Each scene shows the same named points in several views. A view is turned or mirrored, shifted and resized as a whole, has a little noise and may leave points out.
In the rows, zero is written as 128.

Scene 1
View 1
Serob: [120 120 136 135 150 119 101  82 137 134 115 159 135 105  92 131 135 131
 139 139]
Mol: [ 91  97 121 137 135 102 129 114 156 128 129 109 140 125 123  84 155 118
 159 148]
Led: [113 100 148 150 141 108 101 120 142 106  86 139 131 124 129 136 154 140
 159 150]
bugi: [124 109 146 130 152 113 124  96 145 115 103 135 138 106  96 111 145 146
 138 149]
pazu: [104 138 134 111 135 101 111 109 121 115 126 119 147  94 109  88 168 133
 162 168]
lugam: [127  84 140 152 157 118 123  94 162 123  94 156 128 127 102 136 131 139
 137 129]
mag: [131  99 138 123 157 107 142 106 148 106 102 149 137 114  96 106 151 142
 147 143]
Rulu: [106 111 112 112 147 105 147  91 150 137 151 126 147 108  88  66 148 116
 148 142]
Vasa: [ 84 148 116 125 129 116  80  62 128 169 165 126 146  89  89  96 136 103
 142 148]
ranu: [114 105 120 131 150 113 124  90 149 136 131 150 138 116  95 106 140 118
 147 133]
siki: [ 92 104 133 157 132 112  91 105 150 134 114 125 134 127 128 127 145 122
 155 144]
puga: [102  99 126 131 141 106 136 104 156 126 128 113 141 118 109  82 150 127
 148 148]
zonoz: [109 117 142 133 140 109 108 103 137 119 111 125 139 107 111 110 153 137
 149 156]
vasu: [124  88 167 157 151 120 123  93 164 111  77 114 131 115 104 125 133 164
 117 151]
Lis: [107  95 148 150 139 109 114 117 153 109  92 114 134 123 127 117 153 145
 149 153]
Telez: [119  98 159 148 148 118 124  91 159 115  92 111 135 110 100 112 136 158
 120 153]
View 2
Vasa: [132 160  93 187 150 133 139  77  94 125 127 149 198 119 101 138  61 165
 125 104]
siki: [104 113 142 159 130 134 105 135 123 130 148 124 154 100 104 141  94 160
  96 143]
vasu: [111  71 131 147 141 121 124 141 140 170 131 110 116 147  87 139 152 137
 129 164]
mag: [133  95 141 106 139 121 125 115  96 159 120 128 111 121 112 130 114 115
 127 138]
ranu: [128 116 126 142 131 132 128 113  76 141 120 122 148 121 120 130  90 131
 122 128]
Led: [103  83 149 117 141 129 101 136 134 139 145 129 125  96  97 150 111 140
  98 154]
Mol: [142 146 166 153 116 118 111 123 114 144 137 132 122 106 114 113  93 156
 114 126]
Lis: [117 101 156 136 133 120 105 136 143 150 143 127 115 110  95 135 120 149
 111 149]
puga: [144 140 152 149 122 117 121 117 107 152 127 130 121 120 112 113 100 146
 126 126]
zonoz: [125 113 135 133 146 123 117 110 128 145 134 142 133 110  94 140 103 144
 118 134]
pazu: [146 141 139 119 153 115 121  82 133 144 133 169 130  98  91 136  82 147
 124 114]
Rulu: [160 155 141 146 124 115 135  96  81 155 115 138 127 125 120 108  88 137
 139 109]
bugi: [127  96 130 127 143 123 126 116 113 159 123 127 124 129 100 135 119 127
 128 140]
Serob: [110  91 103 133 153 138 129 108  93 140 124 127 162 122 105 150  98 129
 119 137]
Telez: [122  91 129 150 142 118 128 127 134 167 127 120 121 144  89 136 140 140
 133 151]
View 3
Telez: [145 127  85 115 114 103 155 149 138  61 141 137 124 190 122 148 160 108
 155 125]
Mol: [109 165  84 107 143 101 143 132 137  69 147 182  52 176  84 160 118 176
 143 160]
Vasa: [ 66 126  76 101 161  45  94 111 155  26 154 207  53 192 122 218 195 210
 203  91]
lugam: [136 152 122 151 149  99 178 185 138  69 153 160 107 221  94 144 151 105
 170  90]
bugi: [142 131 107 135 140  96 164 135 129  73 144 149  99 182 127 167 157 134
 155 106]
pazu: [124 125  92 129 145  98 141  92 117  86 134 158  52 153 141 196 157 207
 152 137]
siki: [101 142  88 145 135 108 131 176 138  75 134 174  70 225  85 158 152 176
 188 144]
puga: [117 161  89 100 144  92 151 123 138  61 153 176  65 168  96 164 127 156
 139 141]
mag: [152 149 125 140 157  99 188 130 124  81 151 153  86 172 118 162 137 128
 138 100]
Rulu: [111 167  98  87 165  66 153  92 143  45 165 191  54 147 106 183 128 162
 132 112]
Serob: [120 129 118 151 159  77 154 155 136  63 149 168  90 208 123 183 180 148
 190  72]
Lis: [138 138  90 141 120 128 155 159 125  91 130 144  89 199 102 141 138 148
 156 158]
vasu: [154 125  87 127 106 115 163 169 136  67 139 126 137 204 119 132 159  89
 159 125]
Led: [138 133 110 176 133 130 164 173 119 104 128 143  85 215 105 148 149 160
 171 140]
ranu: [111 158 116 127 168  73 159 141 140  56 161 187  68 193  99 176 148 151
 165  88]
View 4
zonoz: [125 143 128 134 143 124 121 119 109 122 128 114 120 113 126 154 141 142
 120 108]
bugi: [130 141 127 119 136 127 119 128 118 116 131 104 100 120 123 162 139 129
 120  99]
Serob: [139 152 123 103 135 126 136 141 116 124 122 107 104 101 141 166 117 149
 112 100]
Lis: [117 140 128 147 141 122 112  94 123 129 135 133 104 114 116 159 137 123
 120 107]
Rulu: [131 149 149 136 103 144 114 142 120  86 121 100 141 148 128 135 138 153
 118 111]
vasu: [128 149 131 131 143 121 103 111 129 125 146 118  59 108 118 163 141 103
 106  90]
mag: [127 130 126 114 121 132 121 124 128 107 126 102 105 134 116 169 133 122
 135  97]
pazu: [124 135 127 140 150 125 122 128  94 114 121 101 152 128 122 148 159 158
 131 117]
siki: [122 154 130 140 134 124 125 101 119 136 126 145 120  95 137 153 115 149
 106 115]
Telez: [128 151 134 134 139 125 104 120 122 118 143 112  76 114 121 153 145 115
 105  95]
Vasa: [146 178 144 128 133 132 134 163  90 112 117 105 151  99 161 124 129 195
  88 119]
Led: [116 132 115 129 146 117 126  93 121 140 127 134 107 103 121 175 126 127
 128 105]
puga: [123 148 146 146 114 138 111 119 123 101 127 119 128 135 125 141 135 142
 115 111]
lugam: [128 145 128 108 117 128 124 117 140 123 128 124  80 109 130 174 105 119
 114  94]
View 5
mag: [136 171 113 139 136 124 128 116 159  91 137  93 118 179 140 129  82 125
 155 112]
Serob: [141 154 106 151 140 142  98 108 153  69  87 159 119 194 143 151  35 144
 168  99]
Lis: [132 161  63 161 103  81 138 108 135 100 110 125 141 170 116 140 104 128
 148  64]
puga: [137 149 100 120  76 106 116  82 164 102  96 117 116 176 144 145 118 140
 119 113]
lugam: [163 141 100 170 138 136 105 135 117  74 111 116 107 149 116 139  66 137
 171  86]
vasu: [162 162  54 173 138 105 147  89 124  69  89  81 117 138 119 122  63 119
 161  51]
Mol: [131 144  95 124  59  91 112  90 158 112  98 135 128 179 134 151 136 144
 116 107]
Vasa: [130 142 107 106  76 140  72  47 193  73  19 211 119 226 175 178  42 169
 120 126]
zonoz: [123 168  82 141 110 102 126  90 162  93  97 144 138 196 139 147  76 134
 145  87]
siki: [136 138  75 157  85  98 101 112 130  95  81 182 139 182 115 163  93 151
 148  71]
Led: [124 164  72 173 123  88 130 131 129  99 125 150 150 185 109 145  85 132
 170  62]
Rulu: [135 152 129  96  76 130 106  72 188  97  95 112 105 190 167 145 108 144
 109 147]
ranu: [146 142 125 130 105 141  90 108 155  83  97 141 108 182 145 154  76 150
 144 124]

In a view up to two points have been moved. Name them for each view, in the order of its rows, or write none.
view 1 => Rulu
view 2 => bugi
view 3 => none
view 4 => none
view 5 => none
